Each row is a point on a tangle of strands that fork and nearly touch. The rows are in no order.
In the rows, zero is written as 128.
Two points are linked if the straight distance between their rows is under 93.8. Some points are linked to none.
Risof: [132  48 108 126  63 138  90 165 130 127 148 176 109 143 110 130 129  94
 129 164 148  77 107]
bova: [134  60 102  96 101 150  90 158 141 169 114 167  94 121 122 116 126 119
 123 178 123  47 178]
vifi: [116 158 121 154 150 137 160 117 116 140 103  70 131 114  89 123 150 180
 166  92 121 122 148]
Somu: [112 141 117 136 116 143 156 145 113 135 118 132 169 173 161 106 110 147
 187  99 122 128 194]
Kire: [172 151 154  88 127  97 116 140 174 120 131 167  98 119 161 126 120  93
 141 169 124 122 141]
pag: [133 126 215 147 171 128 178 136  55 114  95 152 113 135 137  81 136 151
 158  77 116 136 117]
firu: [ 76 172  86  82 126 164 110 108  79 160 100 133 132 102 147 115 115 119
  64 116 118 138 123]
vaf: [134 110 123 140 147 107 111 111 133 127 136 161  90 120  85 113 128 119
 106 134 150 148 115]
seni: [127 172 145 105 155 145 138 119 108 142 107 144 112 132 148 108 115 145
 139 116 125 132 158]
Puzu: [179 146 177  76 187  84  61 153 182 110 130 149  84 101 161 133 125  84
 115 169 131 144 148]
teba: [ 99 109  80 148 131 162 130  95  65 142 119 160 114 125  89 125 132 120
  70 139 125 159  71]
kizo: [130 182 158 159 146 122 128 141 124 117 117  27 163 129  94 166 171 152
 147  50 131 157  93]
zek: [122  33 140 142 201 144 114 133 121 140  90 205  70 112 114  84 131 129
 107 137 125 123 129]
kad: [137 147 110  74  52 125 146 150 144 140 123 138 149 152 180 133 120 111
 146 147  93  94 149]
zogo: [ 87 147  94  94 152 142 106  87 101 161 107 130 117  84 117 105 123 132
  74 147 122 142 133]
fen: [121  95  94 158 105 120 149 131 194 125 159  99 166 151 146 139 122 140
 175 163 129 112 198]
Gid: [190 159 163  78 153  84  71 158 204 121 134 137  96 115 167 140 133  83
 144 175 107 115 161]
tif: [135 159 159 113 203  89  72  84 111 129 116  82 107  56  84 101 148 126
  93 132 136 182 142]
vatav: [112  90 138  91 186 114  66 111 143 157 102 171  80  80 115  91 124 122
  90 153 136 124 159]
sino: [ 89 138  69 113  79 169 149 133 140 153 104  95 161 155 155 161 112 155
 136 119 118 102 155]
tig: [145 156 130 124 117 110 131 121 159 115 140 151 121 134 140 133 120 113
 143 148 134 139 128]
nade: [102 108  87 132  68 129 163 134 162 109 165 114 188 160 151 161 111 144
 136 128 128 122 129]
fune: [ 97 114 121  97 180 147 116  84  80 161  87 164 106  86 128  79 119 141
  66 147 112 137 128]
tefak: [112 166 125 160 153 124 130 128 154 116 121  32 185 145 104 176 157 162
 156  54 118 149 116]
Pez: [174 121 217 148 210  77 114 128 109 108 115 102  71  69  89 114 161 126
 118 125 138 154 137]
dobun: [119 128 141 128 134 134 165 139 138 132 116 139 147 159 177 100 111 153
 184 144 116  99 213]
Kipo: [165 159 205 142 204 105 112 122 148 116 148  83  85 110 136 125 141 126
 168 138 115 140 153]
pamar: [140 159 143 156 133 109 138 131 186  97 178  85 178 156 155 139 134 127
 186 124 139 157 141]
ser: [131  69  81 126  58 172  77 151 117 122 152 122 125 116  92 173 126 124
  63 147 142  84  71]
Fike: [ 93  92  69 146 111 156 116 107 180 153 132  85 127 121  91 191 118 163
 100 132 132  99 124]
puza: [ 95 122  82 136  92 140 159 144 177 121 144  80 213 177 162 184 116 149
 146 106 128 122 152]
danur: [146 135 114 115  47 125 148 136 120 100 155 150 143 155 138 149 109  92
  96 134 143 137  60]
Zuvef: [145 183 212 139 199 113 123 121 122 152 119  47 107  97 124 117 158 130
 175 127 105 128 154]
Zodor: [109 104  86 138 101 157 105 113 103 146 142 135 119 105  90 146 120 115
  51 148 141 139  72]
rud: [109  60 103  98 126 153  68 152 125 171 114 168  76 104 104 118 132 112
 108 175 144  68 149]
bepid: [108 150 110 136 119 131 131 152 180 121 137  58 219 172 161 167 123 149
 175  82 118 140 164]
vop: [164 144 169  89 183  82  60 130 158 114 133 150  78  94 125 124 132  86
  97 148 152 168 136]
Mez: [129 148 111 111  48 116 157 148 130 105 160 150 167 161 164 136 106  95
 130 123 127 135  90]
Zela: [137 100 132 111 131 105  94 143 152 133 137 174  77 124 113 122 124  95
 115 155 160 121 127]
tur: [152  82 179 158 194 113 149 111 100 120 109 166  83 112  97  89 145 144
 118 126 119 131 116]
Sobu: [123 110 118 136  93 109 180 155 142 104 179 160 173 159 176 110 113 116
 165 135 130 134 150]
digag: [154 171 205 168 160  82 152 130  81 111 121  75 108 100  88 117 173 136
 157 104 140 153 103]
mopak: [159 127 120 103  55 120 115 136 113 116 148 169 116 130 127 142 119  68
  74 155 137 135  52]
digom: [ 98  77  70 160  91 143 156 123 187 139 142  89 165 147 131 162 117 162
 151 152 129  97 178]
Gagab: [114  99  81 150  68 137 153 126 140 115 158 137 150 148 134 145 113 125
 123 139 137 116 109]
Lino: [143 126  93  71  19 151 142 145 119 140 130 122 145 144 164 146 114 112
 116 146  86  74 122]
vofo: [117 139 121 104  70 122 168 159 110 107 144 176 182 179 185 107 104 101
 157 111 118 135 127]
gemin: [131 138 153 185 137 103 183 129  93  79 159 118 159 151 103 100 140 139
 171  85 134 163 100]
mebu: [ 87 133  85  94 106 184 128 111  74 173 108 163 130 118 146 120 118 122
  77 146 108 110 105]
keta: [130  88 135 111 116 164 124 122  80 142 109 206 117 132 149 115 113 105
  88 172 120 117  78]
fusit: [105 137 118 140 153 157 146  98  48 135 109 164 123 125 110 106 145 129
  97 107 119 163  78]
viki: [137  97 108 148 148 118 120 130 170 141 127 157 101 118 121 119 113 137
 159 162 134 101 182]
tipe: [117 167  96  93  81 148 140 139 145 147 104 117 157 154 174 133 110 127
 162 132 114 107 174]
foz: [ 96  57 121  79 152 142  60 129 119 167 105 176  79  83 119  93 126 109
  76 160 139  98 150]
mora: [ 92 155  93 134 111 162 133 154 126 141 102 105 181 165 140 135 109 156
 171  60 108 139 187]
Teb: [111 183 128 117 125 146 137 139  89 130 112 137 143 152 141 113 114 129
 145  73 121 146 130]
muko: [141 104  83  85  42 174  90 136 100 127 145 122 135 106 120 152 124 119
  62 153 115  81  78]
Fiz: [134 198 123 125 162 144 107 114 151 151 124  43 144 123 134 148 139 141
 154  93 120 154 135]
vinus: [111 149 108 152 158 119 130  99 188 122 133  44 175 149 114 213 141 160
 134  90 127 136 106]
vubif: [105 168  93 128 146 148 138 111 151 150 109  80 145 128 120 144 138 159
 141  94 127 135 143]
nibik: [121 167 123 142 118 132 140 136 159 108 140  76 183 157 148 153 124 139
 172  84 137 151 137]
luv: [109 163  91 112  88 147 132 117 138 122 129 105 150 134 142 182 114 126
  89 111 145 143  79]
pinaf: [115 131 161 125 178 149 158 108  42 136  82 165 114 124 130  80 143 144
 106  94 113 151  90]
tibo: [138  82 134 142  99  81 164 161 163  87 188 181 148 152 148 114 114 106
 160 173 130 117 145]
sikes: [100 115  90 152 136 132 121  91 195 139 130  68 148 130  99 212 135 164
 105 117 130 124 113]
dimiz: [121 126 184 173 148 119 183 135  66  98 125 139 144 150 117  85 145 147
 174  74 116 141 111]
vut: [151 155 163 105 189  91  85  97 118 120 133 122  96  86 106 112 131 113
  95 141 143 186 139]
gor: [140 107 131 131 123 119 144 126 154 124 135 175 121 145 152 116 112 127
 149 156 133 103 150]
vumuk: [ 74 143  66 129 109 184 144 139 127 149  87  99 173 154 135 161 112 165
 128  66 113 118 171]
Sokip: [124 153 165 180 142 114 169 142  90 131  96  77 140 106  90 100 174 170
 180  89 118 108 142]
firo: [130 122 158  98 212 103  70 115 152 148 109 139  78  68 115  98 131 132
 102 143 131 138 172]
dudi: [149 113 124  99  97 108  90 128  95 119 141 184  98 115 118 132 122  66
  51 154 149 155  62]
Vize: [165 120 211 175 187  76 147 128  81 110 106 107  81  83  84 108 172 137
 128 128 140 142 108]
Sib: [122 169 103 119 127 131 133 107 123 117 135 103 132 126 106 157 131 125
  87 101 149 186  85]
dezel: [144  98 162 190 147  93 179 125 114  76 168 158 139 156 113  96 133 129
 162 116 138 151 109]
Vona: [146 205 172 126 177 135 104 114 119 149 121  57 124 113 131 123 147 130
 172 113 116 142 147]
rafi: [112  78  76 145  76 157 102 134 158 138 154 118 126 118 100 176 114 135
  91 141 149  93 109]
fimet: [161 108  91  82  23 159 118 140 135 126 154 109 127 125 128 162 119 118
  85 151  97  75  95]
Kap: [122  61  89 167  77 152 128 127 127 135 151 162 125 150 111 133 118 117
 128 162 140 104 105]
Zikeg: [132 127 159 203 156  94 184 127  85 108 105 108 126 113  81  88 174 178
 170 111 127 109 114]
nurev: [146 195 130 117 115 116 132 113 113 106 145 121 145 138 133 146 125 104
 111  99 155 191  82]
Vume: [124 100 100 104  80 174 129 124  84 155 119 180 129 135 156 121 119 109
  96 162 104  95  94]
rame: [139 134  82 115  94 130 107 121 205 150 135  85 142 127 141 169 123 133
 133 165 124 100 157]
sese: [124  69  98 131 100 136 103 151 166 155 131 154 103 128 124 125 114 123
 141 178 131  75 173]
Mitok: [145 181 173 169 144 107 143 126 116 106 126  47 144 124  96 128 158 141
 166  78 137 161 111]
goz: [173 135 225 134 203  97 111 129 141  99 131 120  67  92 127 120 133 123
 140 132 129 151 145]
sibuv: [ 92 133  77 114  93 163 123 109 124 149 130 118 136 118 122 163 119 139
  68 134 134 122  89]
teros: [159 193 164 110 115 105 129 133 110  87 147 154 133 149 158 128 114  91
 123 105 157 183  88]
tisel: [122 136 121 146 145 135 148 101  95 126 133 155 107 135 108 110 128 141
 119 117 132 148 100]
kulib: [145  88 139 123 120 133 139 130 122 123 124 205 111 151 157 108 106 106
 114 154 123 110 113]
Dolem: [143  94 149 192 174 104 167 121 112 108 116 153  97 125  81  87 150 157
 157 127 127 116 127]
zimat: [119 135 152 102 190 137 131  94  94 157  99 157 100  98 137  90 127 150
 107 133 117 131 145]
sozo: [142  66 126 102 105 112  77 169 147 125 131 180  81 128 120 132 138  74
 120 160 155  84 124]
bam: [154 162 125 132 115 100 116 126 190 108 159 106 142 139 149 151 127 113
 162 145 136 139 138]
Fid: [123 204 162 114 131 138 112 148  89 142 105  99 143 135 127 121 115 135
 154  56 120 163 131]
Narak: [136 101 184 139 192 139 164 114  75 121  88 164 102 126 132  80 136 155
 122 105 117 131 113]
zude: [124 132 107 136 124 126 155 131 171 138 124 104 151 154 170 114 114 145
 186 172 118 102 227]
noki: [142  78 159 172 143  81 159 147 148  72 191 184 139 151 135 104 115 114
 170 140 140 139 144]

Follow the links from the first point to the second, and from the first to the third. Name the last point that the two ways share.
Sobu, bam, Vona | Narak
vatav, tif, vaf | tig
rud, Risof, Puzu | tig
Mez, Vize, luv | Narak
Kap, mebu, rud | gor
dezel, Risof, nurev | fusit

A fork is a point with three links, a tip a point with one. Leave the first point through the second and follow the links. Name the first fork or tip that comes.
Teb, seni | gor
Kipo, Zuvef | Narak
teros, nurev | fusit
Risof, Kap | tig
ser, muko | digom
kulib, keta | Fid

Name the points in between on the shortest way along the links from the first point to the second, in order.
bam, fusit | pamar, nibik, bepid, puza, nade, Gagab, Kap, Risof, sozo, Zela, vaf, tisel
bova, zogo | sese, viki, gor, kulib, keta, Vume, mebu, firu
Pez, noki | goz, Kipo, Zuvef, Vona, Fiz, vubif, vifi, Sokip, Zikeg, Dolem, tur, Narak, pag, dimiz, gemin, dezel
vifi, ser | vubif, Fiz, Vona, Zuvef, Kipo, goz, Pez, Vize, digag, Mitok, kizo, tefak, vinus, sikes, Fike, rafi
vinus, zude | sikes, Fike, rafi, ser, muko, fimet, Lino, kad, tipe, sino, vumuk, mora, Somu, dobun
dimiz, dudi | gemin, dezel, noki, tibo, Sobu, vofo, Mez, danur, mopak
